The views of a scene show one set of named points, each view turned or mirrored, and shifted as a whole, with a little noise and some points left out.

Scene 1
View 1
Sel: [ 22  12  41 -16   8 -17 -14 -53  -1  32 -21   9 -31  18  34  -7 -22  41
 -30  35   4 -12 -16 -47  37  -1 -39  -9 -21  -6  19  11 -14  34  35  46
  -4 -27]
Lunos: [  3 -19 -22  -5   4   2   4 -39  -7  -2 -12 -24 -14   7  32 -23  16  -2
   9  10   9   0   2 -13   4   1 -12 -13   1  -3  14   4   9  12   0 -13
  -9   4]
Paku: [  8 -13  16   5 -25  12  29   9 -33   7  -6  22  -8  33  49 -13  30   9
 -46  11  16  21   3 -49  10  31  -5  23   2   0  52  14 -20  43 -10   1
  33 -17]
nutu: [ 12  -8  -7  -5  15 -11 -16 -58  11  12 -18 -24 -29   4  20 -12  -9   9
  13  19  -6 -16  -4 -22   8 -17 -29 -26  -5  -3   6   5   9  15  25  15
 -27  -6]
banu: [ -8 -19  -7 -16  45   6 -11 -15 -15  20 -29 -17 -59  17  35 -22  36  -4
 -16   3   4   6  -2 -26  41  28 -10 -15 -29  33   2  16 -30   6 -25  -7
   2 -25]
mutim: [-14 -32 -40   1  21  14   6 -14 -11  -5 -12 -34 -35  17  18 -22  45 -27
  14  -3  -5   2  13 -13   0  11  -3 -13   3  20   9  10   1   1 -26 -28
 -16  -2]
ras: [ 21   5  27  10 -16 -11  -1 -36   1  11 -10   8 -16  23  25  -4 -14  24
 -15  29   0  -8  -7 -51   1 -12 -29   1   4  -9  36   3   1  43  39  32
  -2 -12]
zifeg: [ -1 -19  -2  12  -1   9  11  11 -25   0 -10   1 -35  30  25 -17  39 -10
 -22   8  -1  12  11 -41   6  22  -4   7   1  16  31  16 -17  24 -19 -11
  12 -17]
gazo: [  8 -24 -38  36 -64  18  46   1 -20 -35  17  -3  32  21  41 -20  30 -17
   1   8  13  17  19 -29 -55   7  -3  26  47 -21  58  -1  35  36  -4 -30
  12  18]
Dag: [ -4 -43 -45   5 -14  24  34   5 -27 -22  -1 -16  -1  17  46 -29  52 -22
  -3  -2  12  25  13 -21 -15  29   9   9  15   8  34   6   2  17 -47 -44
  10   3]
moda: [  7  -8   9  18  12  -2  -5 -10  -4  13 -10  -4 -47  25   7 -10  22 -11
 -10  14 -14  -6  11 -39   7  -1 -16  -5  -3  21  21  16 -12  19   7   7
  -8 -21]
ved: [  6 -16 -32  16 -10  -1   0 -37   7 -13  -6 -34 -12   6   5 -17  12 -16
  26  13  -7 -10  13 -14 -25 -21 -15 -17  22  -5  15   1  30  10  14 -12
 -29   8]
kunag: [  5 -11 -26   7   9  -8 -16 -59  18   0 -13 -40 -25  -2   9 -16  -4  -6
  32  17 -12 -19   4  -7  -5 -29 -24 -35   8  -7   1   0  25   3  24   0
 -42   5]
View 2
moda: [-11  20  -4  17 -34 -21   5 -33  20  -5 -12   1  -6 -17   3  23 -26   9
   6  17  -3 -19  25  46  19  27   9  -8  -1   2  11  29  24  -8 -25  11
  25 -30]
Paku: [  6  19 -21 -28 -27 -27  28 -17  56  26   8  41  13   3  20  25  -7 -58
  -2 -17  19   8   8  26   2  24 -28  32 -14  26  36  36 -12 -18 -20 -30
  23 -14]
gazo: [ 30  20 -33  22  11 -25  10 -52   8  45  39  -4  -1   3 -30  -2 -15 -41
 -33 -19  51  17 -31   3 -45  22  10  10   7  28  25   9 -14 -41 -14 -22
   0 -12]
ved: [  8   6  -2  41  -3  -9  -7 -20  -5   3   5 -25 -17 -16 -28   8  -5  16
 -26   1  10   0  -1  21  -9  15  35 -21  11  -1  -2  11  20 -13 -10  21
   6 -41]
banu: [-10   0  15  -2 -62  11   3  25  68  -9 -17  26  18 -17   6  22  36  -6
  13  13 -32  14  32  30  34  27 -18  16   7   2   2  26  11  17  -1   1
  14 -38]
ras: [-10  17 -13  -9  -1 -37  26 -10  12   0 -15  14 -26  -3  30  35 -35 -31
  -9 -11   6 -26  22  47  20   3  15 -16 -18   4  19  44  21 -19 -31  15
  28 -32]
mutim: [  7   6  -1  33 -32  -1  -7 -20  31   9   8  -4   7 -18 -34   6  13   6
  -3  12   2  14   1  14  -5  29   6   8  20  11   7   8   3  -3  -4   1
   6 -33]
nutu: [ -7  -2  14  14  -8 -11   7  13   6 -12 -18  -6 -26 -18   9  23   2   2
 -12   3 -12 -13  25  43  25   3  33 -26  -5  -6   2  26  33  -5  -8  33
  12 -52]
Sel: [-20   6   4 -32 -11 -29  33  21  21 -14 -32  33 -24  -2  53  46 -22 -29
  -1  -8 -14 -27  42  58  49  -2  12 -16 -29  -3  18  52  28  -9 -28  24
  30 -43]
Dag: [ 25  10 -11  18 -29  -2   2 -20  46  34  24  13  21 -11 -36  -3  32 -27
 -20  -9  17  38 -20   1 -26  28 -15  31  17  21  14   5 -17 -16   2 -26
   0 -19]
zifeg: [  1  14 -11   2 -44 -10  12 -19  53  12   1  19  16  -8  -3  19   5 -23
   8   1   4  14  12  29   4  32 -14  20   3  16  18  19  -5  -6 -16 -16
  17 -21]
Lunos: [  8  -4   2  16 -10  -5   2  12  23   8  -1   0  -8 -13  -8  15  19 -12
 -21  -4   0   8   5  19   2  12  15  -7   6   5   4  20  12 -10  -4  11
   4 -43]
View 3
ras: [  1 -17  -8   2  -4 -41  -8 -35 -12   3   6  -6  30 -25 -33  -6  20 -29
   0   7  -9  38   0 -15   1 -32  19  -6  13  11   5  24  -8   9 -24  39
  26 -25]
ved: [ 11 -23 -32  10   1  27 -12  -2 -15 -12  -9  -1  28  -7 -12  -3   5  14
  18  32  -7  23 -31  -6   6 -11  -8   3  15 -12  25  -8 -19   4 -13   1
  -4  32]
kunag: [  1 -24 -38  -1  -4  23  11 -14 -18  -9   5  13  42  -3 -13   0   1  25
  19  17  -4  30 -29   3  27 -12   7  23  30 -30  21  -8 -16  -5 -17   5
  14  26]
Paku: [ 21  15   9  25   2 -45 -23 -12  33  -9  -7 -42 -10   1 -51 -11  16 -45
   9  27 -16  -5   4 -14 -54 -14  -5 -22  -5  44 -28  27   1   3 -11  25
   3 -40]
nutu: [ -8 -14 -32   1  -4  -3  19 -18  -7  -4  12   6  39  -3 -20  -2   3   8
  16  13  -6  27 -17   9  18 -18  17  25  26 -19   6   6 -11  -9 -23  18
  30   2]
moda: [ 14   8 -14  12 -15 -20   5 -19  16   5  12 -10  18 -31 -40  -9 -18 -27
  10  39  14   1 -17   1  -5 -15   4  11  13   3 -26  -5  -8  -3 -21  19
   4  -2]
Sel: [-11   1  -9   2  -6 -57  18 -44   2   2  23  -2  36 -12 -39 -10  22 -32
   6  -5  -5  28   4   4   4 -37  44  18  22   0 -23  37  -2  -6 -28  45
  54 -48]
zifeg: [ 21  22  -7  21  -7 -16  -1  -7  34  -4  -4 -28   1 -12 -48  -8  -9 -26
  12  40   0 -15 -12  -2 -36  -5  -9  -1   0  25 -29   3  -9  -2 -12  12
  -6 -10]
gazo: [ 31 -28  -1  31   9   8 -56  13  -2 -25 -48 -36 -12   2 -22  -7  34  -8
   8  33 -41  20 -10 -35 -51 -10 -44 -46  -9  37  29  12 -11  22  -2   6
 -41  10]
Lunos: [  6  -4 -27  10   1  10   3  -4  13 -14  -2 -16  20  18 -24   2  10   7
  22  18 -21  11 -18   0 -13  -5  -1  10  14  -4   0   7 -10  -7 -18   3
   7   5]
mutim: [ 22   2 -22  20  -5  16  -4   5  22 -14  -9 -21  12  -3 -34  -5  -9   5
  21  48  -6  -9 -24   7 -20   0 -17   5   9   5 -10 -14 -16  -3 -11  -2
 -15  24]
banu: [  9  38 -24  10  -9 -30  35 -15  58  -5  23 -24  10  15 -49   0 -14 -18
  27  26  -4 -30  -7  29 -24  -2  22  28   8   9 -59  13   0 -33 -18   7
  32 -29]
View 4
Dag: [-27  -2  24 -35 -18  23  27 -18  -2  -5  11  13  37 -18   7  15   2  23
 -18  25  22  34   0   3  28  31   8  10  76 -16   0  34  11  15 -13   6
 -26  16]
mutim: [-11  -1   6 -19  11  -8  10   2   9  14  14   5  28 -12   7   3  -8  26
  -3  13  11  43  -8  -8  28  14  13   9  52 -19  22   2   9   5 -37   8
 -19  -3]
Lunos: [ -2  -7  17  -8  25 -20 -10   6  15   8 -14  26  -9  -1  10  -4 -18  -2
   2 -14  -5  25 -13   4  23   5   1   7  19  -3  19 -11  -2  12 -10  -8
 -21   6]
Sel: [  2  -4   7  24  58 -34 -24  18  15  11 -30  57 -41  14   8  -2 -27 -15
   9 -60 -19  39  -5  -1   3   6 -27  -8 -32   7  27 -31  -5   9  36 -20
 -18  20]
Paku: [-32   2  15  -3  17  17  14 -11   1   1  -5  54  20  -5   6  19  -2  10
 -19 -25  12  54  13  -9   9  38 -23 -11  27   0   2  33   4  12  57 -10
 -22  43]
banu: [ -4  -3  28   6  22 -35   1  -2  50 -29 -21  40  14  -9  22   6  -6  27
  22 -40  11  65  11 -11  13   4 -16  21  24  -8   7  -4  18  15 -44  -3
 -25   1]
kunag: [ 11 -10  -3 -15  24 -32 -19  26   8  43   2  -7 -24   9   4 -18 -31   2
   7  10 -18   4 -30   6  36 -14  25  17  17 -14  47 -43  -8   1 -42  -1
 -19 -22]
ras: [ -8  -7 -11  11  49 -13 -12  18  -8  36  -7  36 -27  14  -1  -4 -23  -9
  -7 -27 -19  33  -7  -8  14  14  -8  -8 -12   0  30 -19  -9  -2  45 -13
 -12  18]
gazo: [-35   0  -5 -42  -9  44  22  -5 -43  50  24   2  21 -13 -14  12  -6   5
 -39  42   8   4  -7   8  34  46  22 -12  68 -12  18  30  -9  -1  47   5
 -16  29]
moda: [-11   4  -8   6  38 -19   2  19   9  20   7  29  11   5  10   0 -13  25
   7 -28   0  70   0 -23  11  11 -10  10  12 -12  24 -13   6  -1  -9  -3
 -15   1]

Which points are out of place in each view (at most two, in the order of its rows)? Write - if all are in place.
view 1 => mutim
view 2 => moda
view 3 => banu
view 4 => Lunos

Scene 2
View 1
niz: [ 19 -18   4  15  21   6  -3 -38   3 -33  -5   4 -20   8 -13  -3  20 -30
  13 -28 -20  23  -7 -12  26   6  28  13  34 -28 -22 -10 -26 -19   8 -12
  21 -35]
Fudip: [ 49 -10   2  10  18  14 -35  -9  -7 -37  39 -16 -61  12 -17  22   6 -46
 -24 -18   1 -10  11  22  -1  14  12 -18  24 -47 -19 -16 -14 -13 -11   2
   9 -47]
tede: [ -4  -1   1  21  49   4  16 -48  -2 -25   2  -6  -8  -7 -17   7  26 -21
  21 -18 -37  17  -7  -6  20  -7  39  21  28 -27 -17   3 -30   6  24  -6
  18 -33]
Tedot: [ 30 -22  -1  12  20   4   0 -20   5 -43   1   8 -36   7 -16 -11  22 -36
  -2 -18 -10  21 -10   1  19   8  27   3  40 -33 -13 -10 -28 -20   6  -2
  10 -27]
Mamo: [  9  -1   1  17  31   5  18 -26   3 -25  -4   1 -27  -3 -14 -12  19 -12
   5   0 -21  12  -7  13  19  -8  31  -7  27 -31   3 -13 -14  -8  10  -3
   6   1]
nir: [ 42  14  -2   5  15  18  -9  13   4 -21  27 -12 -79   3 -12  -2   5 -19
 -29  31  19 -17  10  49 -12   0  10 -45  14 -43  20 -32   6 -13 -12   4
 -13  20]
Rad: [ 23 -19   7  20  31  10 -20 -46  -9 -33  18  -8 -20   4 -17  24  19 -48
   7 -50 -28  15   5 -17  22  10  30  22  30 -33 -42   0 -32  -6  12  -5
  30 -82]
kube: [ -2   6   9  17  18  16   5 -49   2   0 -19  -3  -4   8  -8   6  12   2
  24 -10 -18   9  -4  -3  20 -12  21  -2   6 -14  -5 -22   3  -7  17 -17
  21  -7]
kam: [ 25 -14  -2  12  36   5  -1 -19  -1 -41  20  -5 -41  -1 -16   1  19 -41
  -7 -17 -17  10  -2  11  14   3  32   0  37 -39 -15  -6 -31  -5   3   4
   7 -33]
sife: [ 21  -3  21  17  -3  27 -41 -48  -9   4   7 -17 -14  23  -9  37  -4  -9
  13 -46  -8   1   7  -8   9   7  -2  -8   0 -18 -25 -22  20 -13   5 -22
  32 -62]
lamat: [ 32   3   0   7   9  14   2   6   9 -20   2   3 -62   7  -9 -21   9 -10
 -17  26  16  -5  -4  40   2  -5  12 -40  21 -31  23 -30   2 -23  -8  -2
 -12  36]
vazu: [-11 -12  -1  24  39  -1  34 -56   9 -28 -30  14  12   2 -14 -12  33 -16
  36 -25 -42  34 -25 -20  43  -8  41  29  37 -16 -16   0 -35 -11  30  -8
  22 -18]
zapap: [ 28  -2   7   1  -8  18 -10 -13   7  -8 -13   2 -38  22  -9 -15  -2  -2
  -4  -1  12   2  -4  15  18   1  -1 -29  16 -19  10 -36  16 -30  -6 -16
   9  18]
rakar: [ 17   9  18  19   0  27 -35 -43  -7   8   7 -22 -19  18 -10  36  -6  -3
   8 -31  -6   0  10   4   5   2  -3 -20  -9 -22 -16 -24  18  -9   4 -21
  26 -42]
puz: [ 17  33  24  11 -10  41 -44 -34 -12  34  11 -31 -33  20  -5  41 -21  19
  -1  -8   9 -26  26  28 -10  -7 -21 -40 -38 -23  -3 -44  52  -6  -1 -23
  22 -18]
View 2
niz: [-29   4  -8  26   1   8 -29  56  23 -43  -3   4   4  23  36  12  -2 -37
 -16  -4   2  17  14  12 -38  -7  22 -11  -6   0   7  39 -30  33  -7  13
  16 -57]
sife: [-30 -18  30  38 -21 -10 -25  21   8 -27  28  33 -17  30  18   2  -2  18
  -6   0 -14 -13 -20 -35 -45 -15  23  18 -29 -31   8   8   1  46  21   2
   4 -26]
kam: [-21  13 -17   1  21   9 -33  56   0 -32   5   9   9  27  15   3   8  -4
 -13  11   2  34  13  17 -15 -17  16   3 -11 -32   6  41 -29  21  15  -8
  14 -50]
nir: [  8   3 -16 -11  44  -3 -12  15 -22  -9   6  22   9  20 -32 -21   7  52
  -5  30  -9  32  12  23  12 -30 -19  34   1 -70  10  41 -12  -2  29 -45
 -10 -12]
Tedot: [-18  12  -9   6  18   9 -25  46   5 -35  -7   9  12  16  17   0   6 -15
 -17   9   6  26  21  18 -21 -16  15   4  -4 -15   9  48 -23  22   0  -8
  11 -43]
zapap: [ 12 -10   9   7  17 -10   4  -3  12 -17 -12  15  -2  11 -10 -17  -1  23
 -11  13  -2  -7  13   6 -10 -20 -14  26  10 -28  12  49   4  21   4 -26
  -6  -8]
vazu: [-26 -11 -22  46 -12  15  -8  50  45 -36 -13   1  -8  27  45  13 -16 -40
  -4 -11  -2  11  11  35 -51  -2  -3 -24  16  16   3  45 -33  23 -29  12
   9 -72]
puz: [-11 -34  29  35  -9 -25  -4 -14   0   1  39  44 -28  32 -19  -2  -5  73
  12  14 -34 -20 -35 -33 -32 -26 -19  38 -14 -63   6   3  15  24  31 -25
 -18  -1]
Mamo: [ -7  -1 -24  13  16  11  -9  42  20 -26 -15   3   5  23  19   0  -4 -12
  -7   5   0  23  20  37 -21 -12  -6  -6  15 -13   5  53 -30  15 -14 -11
   5 -51]
Fudip: [-20   4  -6  -2  24  -2 -29  46 -13 -24  18  25   7  32   0  -5   9  16
 -14  17  -4  26   5   1 -13 -24  16  17 -20 -47   8  26 -16  18  26 -18
   8 -34]
tede: [-29  -5 -28  25   9  11 -29  57  13 -32   6  12  -4  32  27  15  -3  -7
  -5   3  -9  38   1  23 -28 -12   6 -10  -6 -24   3  34 -41  16   4  -1
   7 -64]
lamat: [ 18  -1 -13 -11  36  -1   1   9  -6 -11 -11  11   6  12 -25 -19   4  35
  -3  26  -1  18  24  33   8 -24 -25  25  16 -47  11  57  -4   0   9 -42
  -8 -14]
View 3
puz: [ -3 -30 -42  25  28 -20 -13   5   0 -55  10  -6  -3  -5 -14  30 -22  -7
 -18  -9 -70 -14  36  20 -26  12  15 -79   0   5   4 -37 -44  -6  13   5
  -8  22]
tede: [-26  -6   0  17 -28  27  29  31 -27  10   6  20 -27 -18  21   4  19  -6
 -28 -22  33  27  26   1  37  -1 -13 -19  16  44   3   5 -21   1  -2  -5
 -12  11]
zapap: [-13   9 -11  -2   7  19   5  -8   8 -21  -7  -5 -43  -2  27   1  -9  -5
 -11 -20 -41  -5  22  -7   1  11   1 -31   5 -24 -25 -11   3  -3   2  -8
   1   6]
lamat: [-30  -7 -10   5   7  23   1  -9  36 -20  -5  -9 -56  -1  42   0  -5 -20
 -10 -32 -31  12  34 -13  -2 -17   4 -14  12 -23 -28  10  17 -20  25   1
   0   9]
niz: [-16  22   1   7 -25  25  31  21 -38  15  -5  22 -31 -17  21   2  12  12
 -24 -18  13  18  14 -12  38  22  -6 -28  10  21  -2  -1 -15  17 -17 -12
 -13   8]
rakar: [ -6  -8 -25  23   0   0  11  14 -30 -28   5  17  -2 -11 -11  20  -6   6
 -24 -13 -30   2  27   8   4  23   8 -66   0  27   5 -28 -36   6  -5  -3
 -12  17]
kam: [-27   1 -10  15 -26  25  26  12 -17   8  -4  22 -41 -20  24   4  18   3
 -36 -30  18  39  17 -20  37   6  -2 -18  19  26   8  14  -8  -5   7  -2
  -7  11]
Fudip: [-27 -14 -27  20  -9   7  19   3  -9  -4   2  16 -38 -20  17   8  12   6
 -38 -27 -11  42  23 -26  17   6  14 -36  19  19  18   7 -15  -8  10   0
  -2  18]
Mamo: [-25   4   1   3 -18  31  15  23  -6   0  -2   7 -38  -9  35   1   8 -15
 -11 -26  16   9  27   2  23  -1 -18 -11   9  12 -15   5 -11  -2   5   0
  -8   5]
nir: [-35 -29 -24  20   8  12   0 -16  39 -28  -4  -9 -57  -8  32   6   2 -20
 -27 -32 -37  36  33 -21  -7 -25  16 -15  18 -14  -9  16  10 -30  41  13
   0  19]
sife: [  0  -1 -25  16  -3  -5  17  21 -47 -20   1  20  -4 -17 -18  22  -1  23
 -28  -8 -34   3  22   3  12  39   7 -71   2  29  17 -30 -39  14 -14  -5
 -15  18]
Rad: [-16   5 -10  18 -32  15  41  30 -60  15  -1  33 -16 -26   3  12  18  26
 -41 -22  18  39  12 -21  49  26   3 -40  12  51  28  -2 -27  11 -20 -10
 -14  14]
Tedot: [-19  21   0   5 -26  29  33  11 -21  12 -10  18 -45 -17  33   0  14   9
 -28 -27  11  31  14 -23  37  13  -1 -16  15  11  -3  11   2   2  -4 -10
  -8   8]
kube: [-12   8   1   6 -15  21   9  30 -19 -12   3  11 -18  -4  20   6  -1 -15
  -4 -13   5 -18  31  24  17  11 -17 -33  -1  17 -21 -13 -24  14 -13  -9
 -16   6]
View 4
puz: [ 31  39  23 -34  18   8  52 -63   2  -6 -35 -13 -15  39  21  25 -19  -5
   4   6   0  -1  -2   2  32  -5 -42  20 -11 -30   3 -33 -36 -30 -12 -25
 -79 -28]
Tedot: [-32  16  -4   9 -12 -15 -19  15 -25 -22 -11   8  38 -14  -1  -3  -9 -12
  17 -29 -30  -8  -7 -21  -3 -18  -4  -6  34  -8   5   4 -39 -13   8 -17
  16  -4]
rakar: [ -3  21  14 -18  13  -1  19 -27   3  -2 -33  -5  10  18   9  24  -9  -2
   3  -5 -10 -13   8 -33  21 -22 -37  11   3 -37   4  -9 -47 -21  -7 -29
 -45 -21]
tede: [-25  20   4  16 -13  -6  -2  13 -21  -8 -15   4  52 -12   2 -20 -17 -16
   0 -17   2 -14  -1 -36  13 -28 -19   3  33 -13   8  24 -32 -12   3 -34
  10   9]
vazu: [-36  -2  -5   0 -18  13 -28  55 -30  13 -33  -4  62 -30  -2  -3  -8  -5
 -20 -14   2  -5   0 -51  11 -44  12  11  32  -2 -14  20 -41  32  23 -32
   6  12]
Rad: [-48   9  10   3   8 -26 -10  19   3 -18 -15   8  57  -5  -7   8 -10  -8
   4 -30 -22 -29   9 -68  13 -33 -36   5  18 -41  10  24 -54 -34  -8 -33
   9   2]
lamat: [ 10  37 -10  11 -21   6   8 -27 -41 -34 -14  -2  -5   4  14 -10 -16 -17
  29 -17 -20  12 -25  43   3  15   9 -11  35  15   2 -31 -17 -14   9   0
 -14 -17]
kube: [ -4  17   0 -16  -7  16   2   9 -21   7 -36  -6  27  -6   9   4 -13  -6
 -16  -6   4  -3  -1 -29  23 -27  -5  14  15 -10  -4  -7 -37  11  19 -26
 -29  -4]
sife: [-14  16  19 -32  21  -5  10 -22  10  -9 -33  -4  17  15   5  35  -8  -3
  -1 -11 -23 -16  12 -49  20 -25 -41  11  -8 -48   2  -4 -59 -26  -5 -28
 -45 -19]
niz: [-37   8  -1  -3  -6 -15 -18  26 -18 -11 -20   5  42 -14  -5   7  -6  -8
   7 -24 -26 -15   0 -40   3 -29  -9   1  27 -16   0   5 -48  -7   6 -22
   8  -6]
Fudip: [-19  30  10  15  -6 -19  11 -18 -10 -36 -10  11  27   3   3  -4 -17 -17
  24 -20 -25 -16  -8 -11  10  -8 -25  -3  24 -22  14   0 -32 -44 -11 -15
  -2 -10]
nir: [ 16  48   2  23 -21 -11  26 -47 -38 -45  -1   4  -2  14  15 -21 -24 -19
  36 -17 -17   3 -21  48  12  17  -8 -10  35   6  14 -28 -10 -39  -4  -7
 -12 -15]
kam: [-30  21   4  25 -15 -18  -4   6 -22 -25  -9   9  43  -9  -1 -15 -14 -18
  20 -29 -19 -12  -2 -19   6 -18 -16  -7  35 -11  11  11 -32 -25  -1 -22
  19   0]
View 5
tede: [  3 -26  -9 -28 -11 -10  -2  18  10   2  -2  20 -57   7   6  14 -19  -1
  -1  26   9   4  -1  37  -3  32  19 -10 -23 -16 -37  31 -35  39  39 -31
 -19  -2]
nir: [  3 -13  -9   6 -20  36 -33   3 -15 -44   7   8 -17 -12 -21  19  22   0
   9 -32 -32  11 -37  22  11  26  27  16  11  28  12  11  15  39   3 -10
 -28 -34]
Mamo: [ -8  -2  -3 -15 -27   2  -5  18 -13   2  -2  16 -51  -1   4   6  -1  -1
 -14  18  -2  11 -27  17  -6  27  27  -1 -16   0 -34  22 -14  27  29 -23
 -20  -3]
Rad: [  9 -60 -14  -9  10 -30  -7  13  43  12   4  21 -36  13  13  11 -42  -2
  -1  13  11  -3  13  18  -2  14  13 -28 -25 -35 -42  38 -58  52  47 -26
 -26   0]
sife: [  7 -51 -11  20  16 -14  -3   4  56  15 -21  24   9  16  -8  -9 -19   5
   1 -26  -9 -16   3 -15 -13   2  -4   4  -5 -21 -29  13 -34  18  49 -20
 -26  19]
lamat: [-10   0  -1   7 -33  23 -21  12 -31 -31   9  11 -21 -11  -8   9  24  -3
 -10 -18 -30  11 -50   3   3  22  37  10   4  26  -4  11  20  27  10  -9
 -36 -27]
kube: [ -5   0   0  -7 -18  -6   6  16   6  17 -21  19 -31  13   1 -10  -4  10
 -17  13   4   0 -13  -6 -13  16   9   7 -12  -9 -44  11 -15  10  44 -28
 -16  20]
puz: [  9 -18 -10  22   6  22  -2 -17  45  -6 -37  22  32  13 -41 -14  21  17
   8 -63 -22 -17 -11 -19 -11   5 -17  42  17   5  -8 -12   2  -3  35 -17
 -13  25]
rakar: [  7 -35 -11  11   8  -5   2   2  42   8 -22  23   5  13 -18  -7  -6  13
   2 -27  -9 -12  -2 -12 -11   8  -3  10   1 -12 -26   8 -22  17  38 -22
 -17  14]
Tedot: [ -7 -34  -3  -3 -17 -14 -19  22  -6  -5  18  15 -48  -3  16   9 -24  -8
 -12  18  -7   9 -24  13  -1  19  35 -26 -21 -11 -35  36 -25  48  34 -20
 -38 -20]
niz: [ -1 -35  -1  -4 -10 -23  -6  21  15  11   7  18 -42   9  13   2 -31  -7
 -14  25  -1   5 -13   2  -9  12  24 -28 -21 -22 -43  31 -36  39  45 -24
 -33  -4]
zapap: [-10  -7  -2  25 -18  17 -16   5   0 -10 -11  14   6  -3  -9  -6  17   3
 -13 -31 -33  -6 -44 -29  -8   7  18  13  11  12 -17   3  10  13  24  -8
 -39  -1]
kam: [  4 -40 -10 -14 -11  -8 -19  15   5 -12  11  15 -50   1   7  16 -21  -7
   0  16  -2   8  -9  27   2  22  31 -16 -18 -12 -26  35 -33  53  30 -22
 -32 -23]
vazu: [-16  -1   5 -27 -22 -34  10  35 -11  37 -11  21 -69  13  28  -3 -28   2
 -29  62  24   8  -6   6 -14  25  23 -24 -36 -23 -66  28 -34  21  57 -32
 -23  17]
Fudip: [  8 -46 -16   5  -3   3 -24   7  19 -19   7  16 -24  -2  -8  11 -11  -4
   9 -17 -13   0 -13  21   5  21  22  -6  -8  -5  -9  27 -24  49  23 -21
 -29 -20]

Which points are out of place in each view (at most two, in the order of its rows)? Write - if all are in place.
view 1 => Fudip, tede
view 2 => niz, Mamo
view 3 => -
view 4 => -
view 5 => zapap
